A landscape with many valleys, sampled at points; each row gives a point and its height.
A ball rolls from a point to whichever of its 4 nearest points has the largest drop for the distance, and stops where none of them is lower. Distance is the straight distance between rows; heights are no part of it.
K_956 h=418: [ 10 -15  34  -4   8   2   9  -2 -10   7  -5  23   8  -7  -8  -7 -10   4
  24  24 -14   8  18 -17   3   9  12 -13  -3  18  16   8 -27  13 -11   9
  26 -24  12 -12   5 -27 -12   4 -23]
K_279 h=292: [  5   7  40  11   3 -18   6  11 -39 -20   5  18   3  -2  29  -5  -2  19
 -12  10 -14  21  12  13   5 -17  38  19  -6 -51  22 -12   5  17 -11   9
  -5  -6 -15 -11 -15 -17  18  50   4]
K_915 h=226: [  9  -5 -18  20  13   1   0  -8  -4  13   2   5 -17   7 -25  14  19 -14
   8 -11 -11  -5 -11  -5   4  -9 -13   3 -10  18   5   5  -5  -8  -6 -14
  11 -18  -1   1  25  20  -8 -14   7]
K_964 h=376: [-11 -19  24  19  18 -34  23  23 -18 -14  -8  -5   7 -30  38 -21   8  37
  19  40  -9   9  15  18  14  15  56 -12 -18 -33  14 -24  23  16 -25  20
   7 -33 -13   3 -16 -32  19  57 -19]
K_288 h=309: [  4  -9  34   4  17 -17  30  30 -25 -10  -5   3  16 -28  32 -18  -7  22
   5  37  -7   9   5  13  -3  14  42 -18  -8 -18  11 -16   4  16 -16   9
  20 -27 -12  -5 -18 -22  18  51 -23]
K_461 h=214: [-14  -4 -21  -4   7  15  -1  15  25  -6   4 -27  -6   9 -13  -2 -11 -16
   1 -26  25  -9  -5 -24 -21 -14 -10 -10   5   2  -4   9  13 -33  28  -9
   0   4  20  13   2  15 -10 -30   3]
K_60 h=288: [-21  16 -39  -5 -17   7 -14 -18   5  -1   7  -4   9   6   0  19  15   7
 -44  10 -10   9   8  21   8   7 -11  14   9 -34  -7   7  22  -5 -10 -12
 -40  15  14  15 -13   6   6  -1  25]
K_925 h=648: [ 10   7 -11   6   2 -11 -15  -4 -11  17   6   8  10   8  -9  13  12 -13
  -1  -2  -8  20   4  13  -3  -4  -1   5 -12  20   8  -1 -19  -8 -21 -22
   6 -19  11   5  20   1  -7  -9  -4]
K_679 h=362: [-25  -1 -10  -7   8  31 -11   9  23 -10  -3 -27 -15  20 -22   1  -5 -11
  10 -41  36 -25  -1 -27 -18  -7 -17   2  16  14 -11   4  10 -27  22  -6
  -8  20  13 -11  -7  24 -30 -34  -1]
K_25 h=670: [ 20  13  13  -2 -10 -11   2   5 -25  15  14  22  19  -3   1  -3   7  -4
   0   8 -16  12   6   3   0  -9  -1   1 -20  16  12 -17 -22  16 -22 -11
  20  -7   9 -10   2 -11   2  11  -8]
K_538 h=180: [  4  30  -3   1 -11 -16   1 -15  -8 -20   0  17  32   8   6  12  -3  16
 -25   8 -27  11  23   5  12 -13  12   3 -15 -43  35  -4   0   4  -4   5
 -24  19  17  -8  -8 -17   2  17  57]
K_251 h=582: [-15  22 -22 -28   4  36   1   5  43  -7   5 -13  -5  16 -14  -4  11 -21
  21 -48  34 -19  -2 -18 -16   0 -26   6  -3  20 -54  11  24   0  30  23
 -16  35  21 -26  -1  21 -27 -46  -2]
K_754 h=607: [ 23   9   2   8   0  -5   2  -9 -18  23  11  16   4   1  -9   2  12 -14
  13   8 -18   8   1  -4  10  -6  -8  -5 -18  24   6   0 -14   7 -15  -8
  24 -15   6  -3  20  -6  -5  -4   1]
K_323 h=435: [-17  18 -20 -15  -5  40  12  16  43  -3  10 -16  -2   5 -15  -4   6 -26
   5 -49  34  -9  -6 -30 -20 -19 -21   4  -9   7 -45  11  18  -7  27  16
 -13  29  19 -17  -7  10 -11 -49  12]
K_28 h=252: [ 17 -37  36   2   6 -14  -6 -16  -4   7  -9  12 -38 -17 -10 -25   5  -4
  45  13  22 -23 -41  22  17  12 -12   5  12  49 -20  -2 -26  16  -7   4
  24  -3 -41   3  10  20   5  -8 -32]
K_70 h=186: [-15 -10 -23   9  14  14  -6   7  19  -1  -4 -23 -12  12 -13   7  -7 -13
   0 -23  19  -6  -3 -21 -14 -16 -11  -4   5   7   3   9   8 -34  19 -15
   1  -9  11  18  11  27 -11 -23   1]
K_686 h=422: [ 23  20  30  -3  -6  -5  13  13 -27   9  12  17  14 -10  13  -9  -2   1
   0  13 -25  11   6   3  -5  -1  10 -14 -10   3  17 -16 -14  23 -16  -4
  19   7  -2 -16 -10 -20   8  25 -10]
K_236 h=302: [-17  11 -43  -4 -24  14  -3   1  18  11   2 -17   7   8   3  12   8   0
 -43 -17  -1  14  -3  12  -9   6 -18  20  11 -23 -22  11  20  -8   0  -8
 -27   5   4  30  -1  11  21  -4   2]
K_265 h=350: [-15  12 -42  -4 -23   0  -7  -6   8   7   5  -8  11   9  10  20   9   5
 -44  -2 -11   8   1  20   1  10 -13  17   6 -25 -18   6  19  -1  -8  -9
 -37   9  11  20  -9   9  14  -2  13]
K_506 h=222: [ 12 -40  40   4  13 -15  -9 -20 -14  -6  -2  17 -28 -18 -16 -15  11  -2
  35  25   9 -13  -9 -12  31   5   2   4  -2  34  -1  -6 -26  20  -1  25
  10  -4 -38 -17  15  -7 -13  -1 -14]
K_460 h=260: [  4  15  33   5   6 -19  -9  -2 -32 -27  -2  16   9   6  31   0 -16  13
 -15  15 -10  16  17  15   0 -14  33   9   1 -57  41  -5   2   1   0   5
  -4   1   2  -4 -11 -24  10  42  18]
K_310 h=193: [ -5  -3 -31  -5   1  15   2  16  26   4   7 -26   4   6  -5   1 -12 -17
  -8 -30  19  -6  -5 -20 -20 -13 -19 -12  -7   1 -12  10  15 -31  30  -5
   2  10  13  21  10  14   4 -29   5]
K_839 h=194: [ -1   9 -36  -9 -16 -16  -6  -4   6   4   9   1  22   8  12  10   7   2
 -31  -2 -18  11  -1  27   7  14 -19   4  -6 -12 -10   0  14   0  -5  -6
 -34  13  13  16  -4   3  12  -3  19]
K_945 h=179: [ -1 -18   7  14  17   7  -4 -18  14  -4 -30   8 -30  19 -17   2 -14  11
  35  -6   8 -40 -31  15  -2   8 -13  -2  36  26  -1  11  -7   0   8   0
   7  -7 -18   4   7  20  -4 -19  -7]
K_562 h=358: [ -7 -19  27  15  20 -31  23  29 -20 -18 -10  -8  15 -36  36 -14   0  37
  15  44  -7   9   3  21   4  16  52 -15 -15 -26   9 -23  19  15 -19  15
   8 -38 -12  -1 -17 -30  25  56 -24]
K_733 h=207: [ -8  34 -17   3 -13  -1  -3 -22  -3 -17   3   7  25   5  -3  14   7  16
 -36  15 -16  18  37   0   6 -13  12   9  -7 -49  32   3   9   2 -18  -5
 -27  13  16  -6 -15 -15  -5  15  55]
K_124 h=394: [ 22   5  36  -7   2  -1  20  13 -17   8   6  24  17 -14  14 -10 -18   6
  11  28 -13   8  11  -3 -12   7  16 -22  -9   6  11  -6 -21  17 -14  -1
  31  -8   5  -9  -6 -27   2  27 -22]
K_76 h=174: [  4  -2 -10   6   3  23   9  -8   9  -1 -20 -13 -34  15 -26  -1 -12   2
  34 -28   3 -45 -33  -8  -6   5 -28  -4  25  28  -6 -12   2  -4  19  -6
   3  16 -21  -1  -3  32  -5 -15   3]
K_745 h=356: [ 15 -41  35   7  10 -17 -12 -19  -1   3 -14  21 -26  -3 -15  -9  11  -5
  32  11   9 -15 -29   6  30   8  -4   6   8  35 -10   1 -19  19  -1  19
   7  -9 -35 -11  15  -3  -4 -12 -16]
K_902 h=244: [  4 -32  48  -1   9 -10  25  19 -27   0 -12  11  11 -42   2  -6  -4  17
  13  15 -25  25  14 -24  -7  18  34 -12 -13   0  14  -9 -28  10   1  10
  31 -21 -23 -22   1 -16  -2  31 -33]
K_890 h=209: [-10   0 -28  -6   5  19   6  22  34  -2   6 -29  -1   8 -12  -1 -15 -16
  -4 -35  24  -4 -10 -28 -20 -16 -16 -13  -7  -3 -17   5  15 -25  33   3
  -2  14  18  18   8  14   4 -35   8]
K_601 h=141: [-17  23 -32  -3 -32  34   6  18  38  12  11 -20   0   7  -2   3  -9 -21
 -29 -37  20  12   0 -13 -24 -16 -14  15  18 -19 -27  12  18  -9  14   3
 -13   4   7  17  -4   5  18 -24  -5]
K_357 h=310: [ 19   1  31  13   4 -20  26  15 -38 -16   8  11   2 -21  34 -17   7  22
   1  25 -20   9   3  13   6  -6  41  -4 -16 -40  12 -27  19  27  -8  13
   8  -9 -21  -9 -13 -22  26  58  -2]
K_712 h=451: [  7 -24  16  11  19  -4  -7 -25   7   5 -18  25 -21   6 -20  -2   3   0
  28  19  -4 -21 -10  -4  15   6   0  -1  12  24   3  14 -16  10  -4  11
  10 -22  -4  -5  16  -8 -12 -18 -11]
K_465 h=126: [-22  33 -25  -4 -31  45  -2  17  45  13  14 -29  -5   6   3   4  -7 -29
 -23 -39  33  12  10 -15 -25 -23 -13  23  18 -16 -31  15  19  -1  12   8
  -9  11  14   9 -12   3   7 -32  -3]
K_703 h=352: [-15  19 -35  -7 -18 -10 -12 -16   8   0   4   3  20  11   6  14  21  15
 -36   4 -16   9  11  27   9   7  -9  12   0 -22  -2   2  12   0 -11  -6
 -43  17  16   9 -13  -1   4  -1  31]
K_667 h=506: [ 18  -3  20   5  12   3   6 -10  -7  13   3  28   0   0 -10  -9  -3   0
  24  27 -12  -6  17 -12   6   9   4 -18  -6  24  14   9 -19  10 -15   7
  25 -19  15  -4  13 -23 -12  -1 -16]
K_944 h=176: [ -8  -9  -9  13   7  20   3   2   5   1 -10 -17 -31  17 -32   9   2   0
  15 -36   2 -29 -28 -21  -6 -12 -14   6  17  21  -2  -5   4 -12  16 -12
  -1   8 -16 -10   9  36 -11 -21  12]
K_103 h=541: [-27  15 -44 -16 -20  15 -17 -17   5   2  11 -25   5   7  23  25   7 -12
 -51   2   4   3  16   6  13   3 -16  17  18 -51 -24  18  37  -2  16  -9
 -19  28  12  17 -17  11   2   1  14]
K_243 h=184: [ -2  -3 -38  -3   3   6  -2  17  19   4   7 -22   8   8   1   3 -14 -12
  -8 -19  19   2  -8 -13 -15 -11 -17  -6  -7   1  -8  12  16 -27  22 -12
   3  -5  13  29  11  18   6 -25   4]
K_99 h=136: [  4  24  -3 -10 -14 -26  -8 -11  -9 -17   5  10  29  12  17   8  -7  12
 -20   6 -22  10  13  19  13   0   1   1 -11 -15  19  -9  -3  -3  -5   7
 -30  26  12  -3 -13 -17   0  14  38]
K_864 h=316: [ 13 -38  44   2   9  -9   1 -17   2   9  -2   7 -39 -28 -14 -35  -4   7
  42  33  31 -21 -19   9  14  15   1   3  12  63 -12  -6 -26  22 -27  16
  14  -6 -36  -6   5   1   2   4 -33]
K_40 h=297: [ 11  14  40   2   0 -15   6  15 -35 -15   6  18   6   1  23  -4   4  11
 -12   8 -17  18   3  10   2 -16  36  13  -4 -33  22 -21  -2  23 -13  -3
  -3   1 -16 -13 -17 -16  18  46  -1]
K_31 h=156: [  4   7 -38 -11 -11 -22 -11  -7   5   5   7  -2  19   9  16   8  -2  -1
 -24   0 -16  10  -5  24   0  15 -21  -5 -11  -2  -6  -1   7 -14   3  -9
 -21  13  12  19   3   0  13  -5  10]
K_193 h=273: [ -3 -28  38   7  12 -30  31  36 -31  -8 -21   4  16 -46  17  -2   3  27
  12  24 -14  25   5  -5  -1  21  50 -12 -19  -8   2 -19 -14   8 -10   4
  25 -30 -23 -19  -8 -12  16  49 -29]
K_881 h=189: [-17 -10 -15   7  11  21  -9  11  18  -6  -7 -22 -22  13 -25   5  -2  -5
   5 -33  19 -17  -5 -24 -19 -14  -8  -2  14  11  -3   6   7 -28  22 -11
  -3  -1   2   7   7  27 -19 -26  -1]
K_55 h=311: [ 24  15  34  -3   2 -12  21  22 -34  -7   8  11  11 -14  28 -10  -7  13
   0  19 -15   4   1  12   1  -3  29  -9 -10 -16  12 -26   4  26  -8   5
  10   1 -15 -13 -16 -21  21  47 -10]
K_962 h=160: [ -5   9 -45  -1 -23   6   3  14  19   7   3 -19  11   4   0   7  -2  -4
 -27 -25  -1  14 -14   7 -13  -1 -21   8  -1 -14 -19   4  16 -16  14  -4
 -17   4   7  28   8  14  24 -17   2]
K_286 h=479: [-21  14 -45  -6 -21  10 -13 -11   5  -2   4 -19   2  10  10  17  14  -1
 -48  -3  -1   4  10  18   0   8 -15  23  18 -37 -16  15  28  -6  -5 -18
 -39  11  12  20 -13   8   8   2  14]
K_261 h=290: [ -1 -19  38   5  18 -16  26  34 -20  -8 -17   2  21 -34  26  -6  -8  26
  12  25 -11  21   6   1  -9  19  42 -16  -8 -10   8 -11  -7  14 -15  10
  20 -28  -9 -16 -11 -19  11  42 -32]
K_725 h=634: [-22  12 -14 -19   4  35   0  10  37  -9   1 -21  -8  13 -15  -3   0 -19
  14 -42  36 -24  -4 -26 -15  -8 -23  -7  -2  17 -35   5  21 -17  34  11
 -10  37  22 -12  -8  18 -27 -46   2]
K_590 h=490: [ 18   2  28 -10   4   0  14   2 -13  12   3  22  14  -9   6 -10  -9   5
  14  27 -12   6  16 -15  -5   8  11 -20  -5  16  15   0 -21  14 -12   4
  29 -13  11  -9  -2 -25  -7  17 -23]
K_929 h=395: [  1  22   9  -5 -11 -17 -22   9 -15   8   6  15  13   9  11   4   1   2
 -14   3 -12  20  11  25   2  -3   6   7  -3   7  14  -9 -22   4 -28 -14
  -9  -4   9  -4  -2 -14   0  13  -5]
K_871 h=210: [-14  25 -22  -5 -14  -5  -3 -26   1  -9   4   5  26   5  -3  16  18  18
 -36  15 -14  12  29  14  12  -5   1  11  -8 -36  19   5  10   5 -17  -6
 -39  12  20  -2 -15 -11  -6   8  48]
K_617 h=166: [-19  22 -40  -4 -12   5 -15 -27   2 -11  10 -12  14   2   3  15  20   1
 -47  18  -6   7  35  11  13   0  -6  15   2 -44   4   9  26  -3 -16 -13
 -31  21  24   9 -16   0  -8   0  37]
K_317 h=345: [ 19   8  32  -7   6  -4  21  20 -23   2   5  13  17 -18  21 -15 -20  10
   7  28 -13   8  11  -1 -11   7  22 -15  -9   3  20 -10  -8  22 -11   5
  29  -7   1  -6 -13 -21   7  31 -19]
K_501 h=187: [  1  -2 -36   3   0  -1  -7  11  13   5   5 -22   4   8   5   6  -9 -16
 -12 -13   8   3  -7   0 -11  -1 -18  -9  -3  -2  -4   7  10 -29  16 -10
  -3  -5  17  33  15  18   9 -17   3]
K_254 h=195: [-24  -6 -11   3   5  30   0   2  22  -8  -7 -22 -25  20 -32   9   6  -1
  11 -41  18 -22 -14 -17 -17 -11 -12   9  20  18  -3  -2   4 -22  23 -12
  -6   8  -7 -12   1  31 -22 -24   0]
K_222 h=50: [  6  15 -25 -10 -12 -25 -23  -8  -5   1   9   2  22  11  21   3  -2  -3
 -21   7  -6  11   6  34   8  12 -12  -5 -13   0   6  -2  -1 -12  -8  -7
 -16  15  17  14  -4  -5   8  -2  13]
K_208 h=289: [  5  19  39   1   1 -13  -7   6 -34 -13   6  18   8   9  22  -3  -5  10
 -15   9 -15  19   9  18   4 -15  33  14   5 -34  29 -12  -5  11 -11   0
  -6   4  -5 -14 -16 -21   7  40   9]
K_466 h=247: [ 17 -38  43   2   7 -17 -13 -22 -10   5  -2  12 -32 -19  -9 -26   3  -8
  34  29  16 -17 -14  -5  28   7   0   3   2  43 -11  -8 -24  26 -10  21
  12   2 -43 -11  12  -3 -10  -3 -20]
K_413 h=191: [-24  15 -43  -6  -6  10 -20 -21  -3  -7   9 -22  11  -2  14  20  22  -8
 -52  18   0   3  24  10  20   4 -12  14   7 -44  -7  14  37  -6   1 -15
 -25  25  22  12 -16  -1  -5   2  32]
K_422 h=190: [ -4  -6 -24   7  10   6 -10   4  11  -3  -5 -20 -10  12  -8  12  -1 -12
  -4 -20  13   1  -4 -10 -18  -8  -6   4   5   8   1  15   6 -32   9 -17
   6 -19   9  16  17  24  -7 -19   1]
K_849 h=274: [ 13  -9  -6  14  21  -1   0 -25   1   8  -6  13 -22   8 -16   1   6  -4
  26  18  -6 -27 -12  -8  13  -1 -11 -14   0  23   7  13  -1   3   0   1
  19 -14   1   3  19   2  -6  -8   8]
K_301 h=155: [  6 -10 -12   9  14  13   8 -15   4   0 -13  -8 -31  16 -25   7  -6   2
  28 -14  -2 -38 -29 -10   0  -3 -14  -7  10  22  -3   3   7  -2  15 -12
   6   5 -23   3  10  26  -2 -12   9]
K_966 h=97: [  2  20 -19 -14 -15 -23  -8 -17  -6 -12   6  11  29  14  15   4   2  11
 -23  11 -23  10   7  28  12   5 -10   3  -7  -9   9  -5   4   1  -7  -1
 -32  23  17   7 -12  -9   3   4  35]
K_526 h=205: [ -1   6 -40  -7 -12 -15  -8   3   7   5   8  -7  21  10  13   9  -3  -4
 -25  -2  -8  12  -9  22   0  13 -22   1 -11  -3 -11   1  13 -15   5  -9
 -14   4  13  29   5   5  15 -11   6]
K_814 h=168: [  9 -13  -9  16  20   7   2 -23   1   3 -10   6 -28  13 -20   7  -3  -4
  31   0  -6 -37 -27  -8   8  -1 -13 -10   4  26  -3  10   0  -3   6  -6
  12  -8  -8  -1  15  19  -7  -9  12]
K_306 h=181: [  4  28  11 -15  -2 -22 -21  -6 -14 -16   4  10  20  12  29  -2 -13   4
 -10  12  -8   6  19  26   8   1   6  -1  -2 -14  23  -8  -6   2  -9  -2
 -19  19  12  -2 -12 -19  -1  22  23]
K_205 h=314: [  6 -12  39  -2   9  -3  28  21 -18  -1  -9  16  17 -28  14  -8 -12  25
  11  30 -12  15  15  -7 -13  16  29 -18  -4   1  17  -9 -23  15  -9   3
  27 -21  -1 -20 -12 -24   2  27 -30]
K_109 h=96: [-14  20 -40  -6  -8   2 -19 -21   2  -8  14 -21  22  -7  16  25  28  -9
 -48  19   1  10  35   4  24   0  -8  13  -4 -54  -2  11  34 -12   7 -11
 -20  33  22   5 -15   3 -11   0  40]
K_38 h=85: [-16  33 -26  -7 -22  43   1  15  52  13  12 -18  -3   9 -12   2  -2 -29
 -16 -49  37   8   8 -19 -25 -30 -16  19   7  -5 -39  12  13   0   8  11
 -11  14  20  -5  -9   7   2 -43   3]
K_382 h=213: [-18  -5  -7   1  -3  28  -2   4  19  -5  -9 -17 -27  18 -35   5   0   1
  20 -44  16 -29 -12 -21 -14  -8 -19  10  19  22  -9 -14   1 -14  17  -5
 -10  17 -17 -17  -5  34 -21 -28  -2]
K_615 h=255: [  1 -30  43   3   9 -16  29  27 -29   0 -15   8  16 -44  10  -1  -2  22
  14  15 -21  21  11 -15  -6  18  39 -13 -17  -7   7 -13 -23   8   2   8
  31 -22 -22 -23  -1 -13  -1  38 -37]
K_714 h=322: [ 14   2  33   0  12  -7  28  26 -27  -8   2   8  12 -25  30 -16 -13  15
   2  32 -11   7   7   7  -9   9  30 -17 -10 -16  12 -13   1  19 -11   5
  23 -11  -3  -9 -21 -21  17  48 -19]
K_724 h=175: [  0  -6   2   6   3  13   4  -8  18  -5 -20  -7 -33  22 -23   3 -23   8
  37 -19   7 -48 -35   5  -6  10 -18  -7  31  34  -2   2   0  -5  16  -5
   8   9 -21   6  -2  27  -2 -20  -5]
K_499 h=125: [  5 -11  -5  13  14   8   4 -20   8   1 -16   0 -34  20 -18   7 -12   1
  37  -6   3 -43 -34  -3   3   4 -14  -8  21  27   1  11   0  -3   8  -5
   9  -7 -13   0   9  17  -3 -13   0]
K_412 h=723: [ 24  15   3   0  -3  -6   3  -3 -18  22  14  20  10  -4 -10  -4  13 -14
   6  10 -17   9   0  -6   7  -1  -3  -9 -21  22   8  -4 -19  12 -21  -7
  22  -7   9  -7  15 -10  -6   3  -3]
K_732 h=133: [-17  19 -28  -5 -22  39   9  28  38  10  10 -21   1   7 -15  -5  -2 -22
 -17 -48  22  11  -6 -18 -28 -21 -21   4   6  -9 -30   6  15 -11  17  10
 -13   9  16   5   3   9  12 -38  10]
K_237 h=169: [ 13 -40  50  -1   3  -9   5 -12 -16  -3   3   6 -24 -30 -13 -20  -7   5
  29  25  -6  -6  11 -35  17  10  17  -7 -10  27   5 -14 -31  18  -1  31
  17   2 -36 -21  15 -19 -12  19 -16]
K_987 h=291: [ -1 -29  21   8  19  -7  -7 -19   9  -1 -25  20 -29  12 -19   0   1   6
  37  -1   7 -28 -37  13  12   6  -2   0  30  29   2  13 -15   5   3   6
   3 -18 -23  -3  13  10  -3 -18  -9]
K_798 h=203: [  3  -2 -37   1  -1  -7 -15   9  10   8   1 -19   7  10   8   5  -4 -14
 -11 -12   6   8  -3   5 -11   2 -17  -5  -5   3  -2  13  10 -29  12 -15
   2 -10  19  30  10  16   3 -16  -2]
K_934 h=235: [ 14 -33  30   5   2 -15  -7  -8  -6   4 -19  16 -31  -4 -16 -12   4  -2
  41  -7  16 -24 -51  23  14  14 -11   9  21  43 -18   2 -23  10   5   1
  16  -8 -44  -2  12  21   8 -19 -23]
K_98 h=167: [  5 -11 -17  19  14  10   5 -11   3   3  -6  -9 -22  10 -26   6  12  -4
  15 -20  -6 -23 -26 -18   1 -11 -14   4   4  11   1   4   5 -14   8 -11
   3  -7 -16   3  19  28  -8 -14  13]
K_586 h=138: [  5  13 -26 -10 -18 -22 -13 -14   0  -2   4   1  21  11  11  10   3   5
 -23   3 -18  14   0  30   9  11 -15   4 -10 -12  -1  -5   2  -3  -6  -3
 -33  23  13  14  -4  -1   6   1  28]
K_540 h=177: [ -9 -12 -14  13  13  14  -1  -1   5   1  -7 -16 -24  13 -24   9   5 -12
   0 -28  10  -9 -11 -18 -11 -16  -5   5   7   7  -1   6   0 -25  10 -19
   5 -16  -5   2  17  30 -13 -22   5]
K_220 h=212: [ 11 -35  53  -4   5 -10   9  -5 -17  -1  -5  19  -2 -31 -12 -11   1   8
  23  19 -14   6  11 -35  10   6  19  -6  -9  16  10  -5 -36  13   4  24
  20 -10 -28 -18  15 -17 -17  12 -23]
K_381 h=278: [ 12 -34  41   0  11  -9  -5 -14   1   6  -5  11 -41 -19  -6 -33   0   0
  45  22  34 -21 -29  14  18  16  -2   7  17  58 -21  -3 -24  20 -22   5
  24  -8 -36  -4   4  10   4   0 -35]
K_136 h=188: [-13  23 -41  -5  -9  -3 -11 -15   0 -12  18 -19  44 -15  11  28  29 -14
 -52  18   3  15  40   2  25 -10 -12   6 -17 -58   9  10  33 -17  11  -9
 -15  28  27  -4 -12  -9 -12 -10  46]
K_914 h=223: [ -3 -30  26   5   7  -6  -6  -8   5   0 -30  13 -25  14 -19  -3  -6   6
  39 -20  17 -25 -47  21   6   8 -10   6  31  35 -10   2 -23   1  10  -5
  11 -11 -33  -4  12  29   9 -24 -24]
K_644 h=501: [  9 -30  33   7  15  -6  -8 -18   1   3 -10  28  -7  -4 -18  -4   4   3
  24  21  -4  -5   5 -12  16   6   8  -8   1  22   7  10 -27  12  -7  23
   8 -19  -4 -12  16 -19 -19 -13 -14]
K_360 h=524: [-26  19 -40  -9 -33  26 -11  -2  22   8  10 -32   0  11  22  18  -3 -22
 -44 -21  14   9   7   0  -6   0 -19  20  27 -42 -24  11  29  -6  19  -5
 -14  21   4  23 -15   7  10  -7   0]
K_270 h=211: [  4  23  23  -4  -4 -23 -21  -4 -24 -24   3  14  15  14  29   3 -15   7
 -11  13  -7  12  22  22   7  -3  21   2   6 -22  34  -8  -5   6  -7  -2
 -12  16  11  -3 -16 -23   3  30  16]
K_39 h=428: [ -3  -2 -22  12   8  -7 -20  -3  -2  12   5  -1  -1   9  -7   8   9 -14
  -8  -6   5  14   2   7  -9  -4  -6   5  -3  11  12  13  -7 -22 -11 -21
   4 -28  11  14  20  14  -2 -13  -5]
K_373 h=443: [  2 -29  19  10  27  -4  -5 -29   5   2 -20  20 -27  10 -19  -2   2   2
  35  12  -2 -26 -21   2  16  10  -3  -1  15  25  -1  15 -13   7  -6  13
   5 -24  -9  -2  17   1  -6 -14  -7]
K_150 h=425: [ 14 -12  14   8  20   2   1 -26  -2   8  -5  24 -11   6 -17  -4  -1  -5
  27  26  -9 -15   5 -10  13   7   1 -15  -3  24   7  16 -22  14  -9   8
  23 -21   9   3  20 -12 -15  -6  -9]
K_728 h=102: [ 15 -39  52  -2   8 -11  -4 -20 -13   0   2  12 -23 -26 -14 -22  -4  -1
  33  26   1  -8   4 -23  30   6   9  -2  -3  29   0 -11 -32  16  -4  33
  13   2 -37 -17  13 -19 -17   7 -19]
K_128 h=374: [ 19   0  -8  13  13  -3  -3 -21 -12  16   6  11  -9   7 -18   6  16  -8
  22   9 -15 -10  -8  -9  14  -3 -14  -6 -13  23   7   5  -5   4  -8  -5
  26 -16   4   4  26   2  -5  -7   9]
K_873 h=306: [ 12  17  30   1 -10 -12  -5  12 -35  -4   7  23  14   5  15  -5  -1   7
 -12   3 -12  19  12  19  -3 -13  20   6  -4 -12  26 -18 -18  18 -18  -4
  -6   0  -7 -18 -11 -15  10  34   0]
K_649 h=543: [  3  17  -1   3 -14 -12 -21   2 -17  11   6  14  11  10   8   4   5  -8
  -7   1  -9  27  13  24  -2   1   0   5  -6  15  15  -7 -19   3 -28 -16
   2  -9  10   0   3  -9  -1   5  -6]
K_472 h=245: [-12  15 -22 -13  -7  36  15  21  42   2  11 -16   5   6 -19  -2  -3 -21
  -6 -46  26  -5  -9 -27 -25 -22 -18  -5  -7  -1 -32   7  11  -8  29  12
  -9  19  20   0  -1  11  -5 -42  14]
K_641 h=505: [-13   9 -16 -14   2  32   2  16  41  -5   8 -24  -7  12 -13  -3 -10 -15
   5 -37  33 -17  -4 -28 -20 -11 -21  -9  -1  10 -26   8  15 -19  36   8
  -9  29  20  -8  -2  14 -21 -43  10]
K_94 h=182: [-17  17 -45  -3 -33  28   1  10  26  17   5 -23  -2   9   5   6  -1  -8
 -42 -28   8  15  -1  -1 -15  -5 -19  18  19 -26 -24   8  23  -9   6  -5
 -19   4   5  27  -3   7  21 -15  -3]
K_455 h=220: [  9 -35  51   1   4 -10  20   5 -26   0 -10  10  -4 -43  -2  -9  -9  11
  23  21 -15  16  18 -40   6  19  24  -8 -18   6   6  -9 -30  10   5  18
  32  -6 -30 -21   7 -17 -10  32 -26]
K_494 h=265: [  5  24  25  -5  -9 -13 -22   4 -24  -5   4  16  18  11  19   1  -6   3
 -10   8  -4  19  15  27   3  -6  15   8   3  -4  25 -13 -16   8 -24 -13
  -9   2   9  -9 -13 -19   5  25   4]
K_807 h=604: [ 26   7  18  -5   0  -7  10  -3 -18  18  10  20   9  -4   0 -12  -7   1
  15  27 -14   2  13  -7   0   1   6 -18 -16  19  16   0 -18  16 -14  -4
  32 -11  11  -9   5 -24  -5   8 -11]
K_218 h=305: [  3   3 -30   0   0 -15 -26  -2   2  11   3  -9   2   9   5   3  -3  -7
 -12  -3   4  13   1  15  -6   3 -13  -1  -5   9   3   7  -2 -26  -2 -23
   1 -15  21  22  15  11  -1  -8  -8]
K_298 h=325: [ 14  -5  27  12  15 -19  27  17 -28 -16   5   2  -2 -22  42 -21  -4  26
   3  38 -14   6   5  16   3   7  41 -10 -19 -36  10 -22  20  20 -12  13
  10 -14 -19  -2 -21 -25  27  58 -13]
K_920 h=171: [  3   1 -44  -7 -16   0   3   7  21   7   9 -20  10   8   3   3  -7  -9
 -23 -22   2  12 -15   3 -10  -2 -26  -2  -6  -3 -14   2  13 -21  19  -7
  -7   3   9  32   9  12  18 -19   2]
K_912 h=318: [ -5 -20  34  13  19 -31  25  29 -21 -10 -14   0  15 -35  32 -13   0  30
  10  33 -13  16  10  13   0  17  50 -15 -15 -23  10 -20   7  14 -16   9
  16 -36 -16 -10 -20 -20  18  51 -27]
K_13 h=161: [-12  27 -38  -5 -10  -1 -17 -26   2 -12  11 -13  26  -5   8  14  16   1
 -43  22  -2  13  45   4  18  -5  -1  11  -5 -47  19  11  28  -8 -14  -8
 -18  20  29   3 -12  -4 -12   6  47]
K_605 h=315: [  2 -20  43  -1   9  -2  16  11 -13   2  -9  21  18 -20  -2  -7  -7  12
  16  21 -18  18  19 -22  -2  11  22 -13  -7   7  20   5 -31  13 -10  16
  23 -22  -5 -17   1 -20 -11  16 -31]
K_232 h=251: [  4  20   3 -10  -9 -24 -27  -3 -13   1   6   9  19  13  21   2 -10  -2
 -13  14  -3  15  13  29   3   4   0   1  -5   2  20  -3 -13   3 -15 -16
 -16   6  20   3  -9 -11  -3  13   6]
K_969 h=147: [ -7  10 -35  -6 -21  28   6  18  34  14   8 -18   7   7  -8   4  -8 -13
 -27 -41  14  12 -15 -15 -20 -14 -18   8   2  -8 -25   5  21 -11  18   2
 -12   9  10  21   2   9  19 -28  -2]
K_718 h=183: [-11  -4  -6   7   1  25   2  -1  13   0  -9 -19 -25  13 -35   9   3   1
  23 -37   4 -33 -21 -13  -6  -7 -21   4  18  22  -4  -8   7 -11  20  -9
  -3  13 -22 -11   1  32 -15 -23   4]
K_699 h=530: [-19  33 -22 -17  -6  45   8   8  48   5   8  -8  -6   7 -18  -1  16 -27
   9 -57  33  -8  -5 -23 -23 -14 -21  14  -2  11 -56  17  19   2  16  23
 -21  24  25 -24   1  18 -18 -52   6]

Two balls start at each pair of points below. Name the first point that both come to, or write -.
K_298 / K_605 => -
K_39 / K_754 => K_98
K_218 / K_310 => K_920
K_382 / K_254 => K_944
K_890 / K_251 => K_732

For each start below, name the point where the ball stops.
K_412 => K_499
K_360 => K_38
K_236 => K_38
K_55 => K_222
K_929 => K_222

Write out the way that a ball takes from each point below.
K_873 => K_494, K_270, K_306, K_99, K_966, K_222
K_667 => K_956, K_605, K_902, K_455, K_237, K_728
K_615 => K_902, K_455, K_237, K_728
K_881 => K_540, K_98, K_301, K_499
